Points, in no order, along strands that fork and pass close to each other.
Two points are linked if the straight distance between their rows is under 45.4. Some points are linked to none.
k258: [ 14  19   6  -8 -24   1   5  -7   4  11  -1  28  -7   9  -7  -8  -3  -6
  -9  27  25   3 -21]
k674: [-22 -28  13   4  -7  17 -12  19  12   1  32 -13  19  -7  -5   6  -9  15
   3  -4 -21  13   6]
k306: [-29  -5  26  10 -10  29 -10  10 -10  11  21   2  18   3  -9  17   4  13
  -7  -8  12   4  -3]
k151: [ -5  -8 -13  16   0 -13  -7  23  15   7   4  -7  -8  -7  10 -34  36   8
  37  -2  12  -6  -3]
k647: [  2 -24 -10 -17   0  -8   1  10  17 -24  11  -9   4   0  26   7 -37   3
  17  -9 -60  16  12]
k976: [  8 -18 -12 -16  -9   0   4   3  13 -24  14   0   1  -3  25   8 -19   4
  18  -6 -44   9  14]
k212: [  9  33   3 -15   2  -8   6  -3 -22  -2 -15  24  -6  16   9  33 -14  -6
 -10   2  -5   1 -10]
k189: [ -5 -27  -8 -16 -27  20 -16 -18  34 -15  22   7   0  -1   3   2 -14  21
 -13  20 -18   1  22]
k97: [-31   2  12  25   9  19  -2 -16  -9   2   2 -18  13  -5 -17  19  15  16
 -24 -24  13  -8  17]
k433: [ -1  27 -19  -3  -2  -5   4  -1 -13  -5 -18   6 -10   1  20   1  23  -1
   1  10   4 -13  16]
k92: [ 29  14 -13 -16   0 -22  11  17 -12  11  -4   9 -13   8  32   3   0   3
  27  20  -5  16  -8]
k737: [  9  26 -20 -18 -26  10   8 -16   3 -17  -5  27  -7  10  31  18   0  12
   2  14 -22  -8  13]
k840: [ 14   5 -15   2  22 -14   8 -14 -14 -16 -25  -9 -12  -4   3  -4   8 -19
   0 -13 -14 -19  10]
k358: [  2  14 -11 -12 -30  19   4 -13   4 -12  10  28  -1   9  21  13   1  12
  -8  11 -10  -5  10]
k330: [  2  24 -16   2   4  -9   7  -8 -14   3 -20   3 -14   2   7 -11  23 -12
  -5  11  17 -16   9]
k947: [ 10  -8  15  -9  10   2   5 -13  -5   2 -20   3  -3   2 -22  23 -32  -9
 -33   1 -16   6   7]
k277: [ -4 -21   9  10 -15   6 -14  27  23  -1  34  -5  10 -13   4 -26   2   4
  37  -3   4  15 -21]
k207: [ -1 -29  20   5  16   5   2   4  -1   5   2 -28  20  -9 -23   6 -21  -2
 -10 -14  -9  13  -2]
k727: [ 10   1  15  16  -6  -1   4 -19  -2   2 -10   8  -2   1 -28  -6  -6 -17
 -24  -1  16 -12  -4]
k975: [  9  -2  20   1  24  -1   8 -15 -15   4 -20  -8   1   3 -20  32 -24  -7
 -25 -18  -1   9  -3]
k686: [-13   8 -26  -1   4 -16  10  -9 -12  -3 -38  -4 -24   3  10 -22  34  -9
 -11   8  31 -20  14]
k841: [ 10   3  -6   9  -1  -6   9 -16  -4 -13  -8  -5  -4  -3  -2  -2   0 -15
  -8  -7 -17 -16  16]
k416: [ -2  18  -7   5  -3 -21   4   7  -3  27  -4   7 -20   4  12 -24  20  10
  14  16  29  -1 -10]
k587: [ 15  -9  21  10   6  -2   8 -20 -10   4 -11  -3   1   1 -34   0 -18 -20
 -30  -2  17  -2  -6]
k244: [ -6 -18  24 -11   3   6  -8  26   7  13  39  -5  22 -10 -10 -13  -9  -4
  26   7  10  24 -30]
k211: [ -8  -1 -28   3   2  -8   7  -3  -2 -15 -29  -2 -15   1  12 -25  39  -7
   3  -1   5 -27  19]
k145: [  9  27   9 -23  -4  -7   1  24 -20  18   6  18   4   7  15  25  -4   4
  11  20  12  23 -25]
k345: [  9   5  -6  16  28 -11  14 -29 -16 -14 -30 -22  -9  -9 -10  -6   7 -24
 -15 -22   5 -17  12]
k34: [ -5  22   2  22   0  -3  -3 -23  -4   3 -16   1  -9  -4 -18 -15  20  -9
 -17  -8  35 -27  -2]
k713: [ -5  29   0  -1  -8 -10   2  14 -12  25   6   8  -5   4  19  -5  18  12
   3  17  25   4  -9]
k636: [-20  19  -1  24   7  -3  -3 -15 -10   3 -17 -12  -6  -8 -11 -16  26  -9
 -19 -15  45 -19   1]
k121: [ -9  -6  36  -2   3  13  -9   6  -8  17  15   3  12  -1 -32   2 -10  -7
  -7   4  33   4 -29]
k733: [-22 -14   3  10  34  -8  -6  16  -4  -7  -2 -24  18  21  -7  33 -39  15
   0 -31 -29  19  -5]
k956: [-19 -16  22   4 -12  17 -15  26  17   8  43  -2  17  -9  -3 -16  -1   7
  27  -5   9  22 -24]
k463: [ 11  -4  -5 -10  -8  -1   2   9  -2 -14  13   9   4   1  21   8 -11  -1
   9  -3 -27   7   6]
k452: [-18  -6  -1   4  32 -22   2  16 -10 -15   3 -23  15  15   8  26 -29   6
  12 -35 -41  18   0]
k608: [-32  10   7  25  16  12  -1 -18 -12  -5  -2 -23   8 -14 -14   3  24   6
 -16 -31  22 -12   4]
k488: [ 17   0  -4   5  -6 -12   3  19   0   4   9   1  -1  -3   7 -15   9  -3
  25  12   3   7 -12]
k35: [  7  19 -30 -18 -18   7  14 -16   5 -22 -12  17  -9  10  31   3  10  11
   3   5 -31 -20  24]
k515: [ 12  -1   5  -9  -8  -5   1  26  -5  10  23   2   9  -3   6  -4  -2  -6
  27  17  11  21 -26]
k526: [ -4  -5  31 -10   4   4  -5  20  -2  19  28   3  16  -7 -21  -8  -8  -9
  16  12  30  14 -36]
k465: [ 12 -10  22  14  28  -4  14 -16 -13   6 -14 -19   8  -4 -31  16 -17 -15
 -22 -20  15  10  -6]
k981: [  8  -1  -7   7 -17  -5  -8   5  21   8 -10  21 -23   5  12 -35  22  14
  24  11  17  -7  -8]
k604: [-20  35 -16  -1  -6   9   4  -3 -11  -9  -7   6  -5   1  22   4  25   9
  -3   0  -3 -12  17]
k142: [  2  12  -1  16  33  -9  12 -30 -20 -12 -28 -16 -10 -16 -10  10   9 -20
 -17 -26  22  -7   4]
k343: [ 11  10   9 -20  -1  -2   2  29 -12  11  21   3  12  -2  16  11  -1   1
  19  12   4  23 -22]
k556: [  5   2 -22   3 -12   0   2  -9   8  -9  -3  11 -11   4  15 -23  20   2
  15   5  -7 -17  10]
k588: [ -8 -19  -2   1  18 -11  -3  14  11 -13  -8 -28  14  -4  -3  19 -34   7
  -5 -24 -43  11  16]
k263: [-10 -32   3 -16   9  23 -23   3  24  20  23  -8  17  -8 -24   5 -24   6
 -11  17 -18  12   5]
k462: [-16  31  -2   7   1   7   6 -23 -21  -1 -15   4   0   0  -4  14  18  -3
 -25  -7  17 -17  10]
k8: [ -5 -30 -10  -7  10 -13  -3  19  22 -18   0 -22  14  -6  10  14 -37   2
   6 -16 -56  16  14]
k291: [  3  33   2  -7  -5 -11   5  14 -25  25   2  12  -5   9  14  15   6   8
   2  19  26  14 -14]
k3: [-11 -16  17  13   1  13  -3   1  -3   5   4 -12  14  -6 -16  12  -6   4
 -15 -11  -4   3  12]
k364: [-23  17  13  10  -5  15   3 -16 -13   1   2   1  10   1  -6  17  12   9
 -20 -16   6 -13   9]
k388: [ 25  17 -10 -20 -15  -8   7  11 -10   0   2  19  -5   9  29  10  -6   3
  15  20  -9  15 -12]
k282: [ -3 -20  -3  28  -1  -7 -14  28  24   1  10 -16  -2 -13   5 -41  32  10
  46 -13   6  -1  -8]
k139: [ 23 -10  -6   2 -14  -2   1  10  10  -4  12   9  -4  -2   4 -24  -1  -8
  20  13  -1   4 -14]
k754: [  7   8 -31 -10 -14   0   9 -14   8 -13 -17  16 -15  12  23 -16  26   7
   7  11 -10 -25  21]
k340: [-16 -13  -6   0  24   1 -10  19   6  -9 -13 -29  17  12 -15  35 -44  15
 -14 -23 -36  10   7]
k951: [ 17 -10 -24  -5  15 -31   8  21  -1  10  -3  -3 -12   2  27 -23  26   3
  36  13  -5   5   2]
k794: [ 16 -10 -19   4 -25   0  -4  -5  24 -12   1  17 -12   9  14 -32  13  15
  22   9   0 -10   0]
k910: [-21  47 -11 -13  -8  12   2  -7 -15  -1  -5  20   3   9  20  28  16  10
 -15   2   1  -8  12]
k900: [ 29   4 -18 -14  17 -30   8  23  -9   7  -9   1 -14   4  28  -2   8  -5
  30  13 -12   9  -4]
k893: [ -5 -29  -5 -24 -13  20 -20 -11  35   0  31   6   3  -3  -1   2 -20  15
 -10  22 -22  11   9]
k240: [  8 -27  12   8  21  -7   3   5  -2   0 -12 -27  14  -8 -20  15 -29  -8
 -15 -18 -18  13   3]
k539: [-19   2  17  19 -12  17  -3   0   1   2  13   1  10   0 -10   5  10   6
 -11 -12   3 -11   4]
k323: [ 20  23   9 -23  -6  -3   8   1 -22   9  -9  28  -4  15   4  26 -13 -13
 -12  19   5  11 -19]
k397: [  9 -22   9 -16  20  11  -8  -9  11  23   5  -4   8  -6 -40   2 -33 -13
 -29  20 -10   9   2]
k659: [  5  29  -5   2  19  -8   9 -23 -27  -5 -27  -3 -10  -4  -5  13  10 -12
 -19  -9  23 -11   2]
k741: [-12 -15  -5  -9 -36  23  -5 -18  26 -17  19  11  -1   5  10   8  -9  23
 -15   8 -19  -7  27]
k628: [ 10 -19  11 -16  14   9  -5 -15   3  11 -11  -4   3  -4 -30  15 -36 -13
 -37  12  -9   6   2]
k650: [ -8  -3 -21  10   7   0   6 -13  -5 -22 -31 -12 -14  -5  -7 -27  31 -18
  -6  -9   9 -33  21]
k39: [-19   7  10   6  35  -4  -6   7 -19  -2   6 -22  16   2   0  35   0   9
  14 -42  -3  17 -11]
k356: [  5  12  17  24 -15   2  -3 -20   9   6 -16  14 -14 -10 -25 -16   7 -14
 -17  -8  33 -24 -11]
k887: [-23  -5  35   4  -1  25 -10   6  -7  18  16  -2  15   4 -22  11  -4   5
 -12  -4  24   6 -19]
k106: [ -3  38  -1 -10  -4   4   7 -10 -20  -1 -13  21  -1  10  12  30   3   0
 -11   5   3  -6   3]
k568: [-13 -30  -5 -18  -4  25 -30  -3  35   9  30  -5  15  -4 -12   7 -17  17
 -12  23 -23  13  18]
k273: [ 18  12  10 -23 -13   8   5  -5 -10   8   3  27  -5   9  -7   6 -14 -17
 -12  26  14   8 -18]
k293: [-24   8   5  33  15   3  -7 -13  -9  -1  -5 -21   1 -15 -16 -16  28  -4
  -5 -30  41 -10  -5]
k871: [ 12   1  -1  -4  -9  -3  10  -8  -3 -10   0   8  -1   1   5   9 -11  -9
  -6  -1 -20  -6  15]
k880: [ -1 -20   8  20  -7   2 -10  37  21   3  23 -13   6 -14   5 -38  14   4
  48 -11   4   9 -19]
k656: [ 23 -28   5   8  15 -17   8  -5   3  -8 -11 -26   8  -9 -13   2 -29 -18
  -7 -19 -29   5   9]
k51: [ -3 -29  12 -11   5  14 -10  -2  16  11  16  -4  12  -7 -25   1 -22  -4
 -19  13 -11  12   6]
k290: [ 10 -19 -17   9   6 -24   1  25   5   4   4  -8  -5   0  20 -31  28   7
  44   8   3   2  -4]
k456: [  1 -10  -8  23  12  -6   2 -16  -1 -14 -18 -20 -10  -8 -13 -32  23 -15
  -3 -19   3 -31  15]
k72: [ 23  -8  -4 -10 -25   4  -1  -2  16  -7   9  23 -13   4  -1 -25  -9  -4
   6  20   9   5 -14]
k241: [ 19   8   2  -9 -27  -2  -1  -3  15   4   0  27 -18   6   1 -19  -4   0
   8  26  22  -1 -19]
k592: [  6  -2  -7   0  -2 -27   4   8  15  22  -7  12 -33   7  15 -36  24  12
  25  17  24  -4 -10]
k250: [ -8   5  -6   0 -29  16   2 -17  10 -18   8  15   1   5   9  10  -1  11
 -10   3 -21 -19  22]

A fork is a point with three links. Follow the links from the first point to the second and name the forks in between, in order.
k841; k3: k364 > k539
k306; k463: k539 > k364
k340; k293: k364
k951; k3: k539

Follow the links from the first point to the second, and from the first to the third. Name the last point that the two ways share.
k356; k880; k659: k364
k240; k293; k588: k364
k956; k841; k240: k539
k34; k240; k121: k539
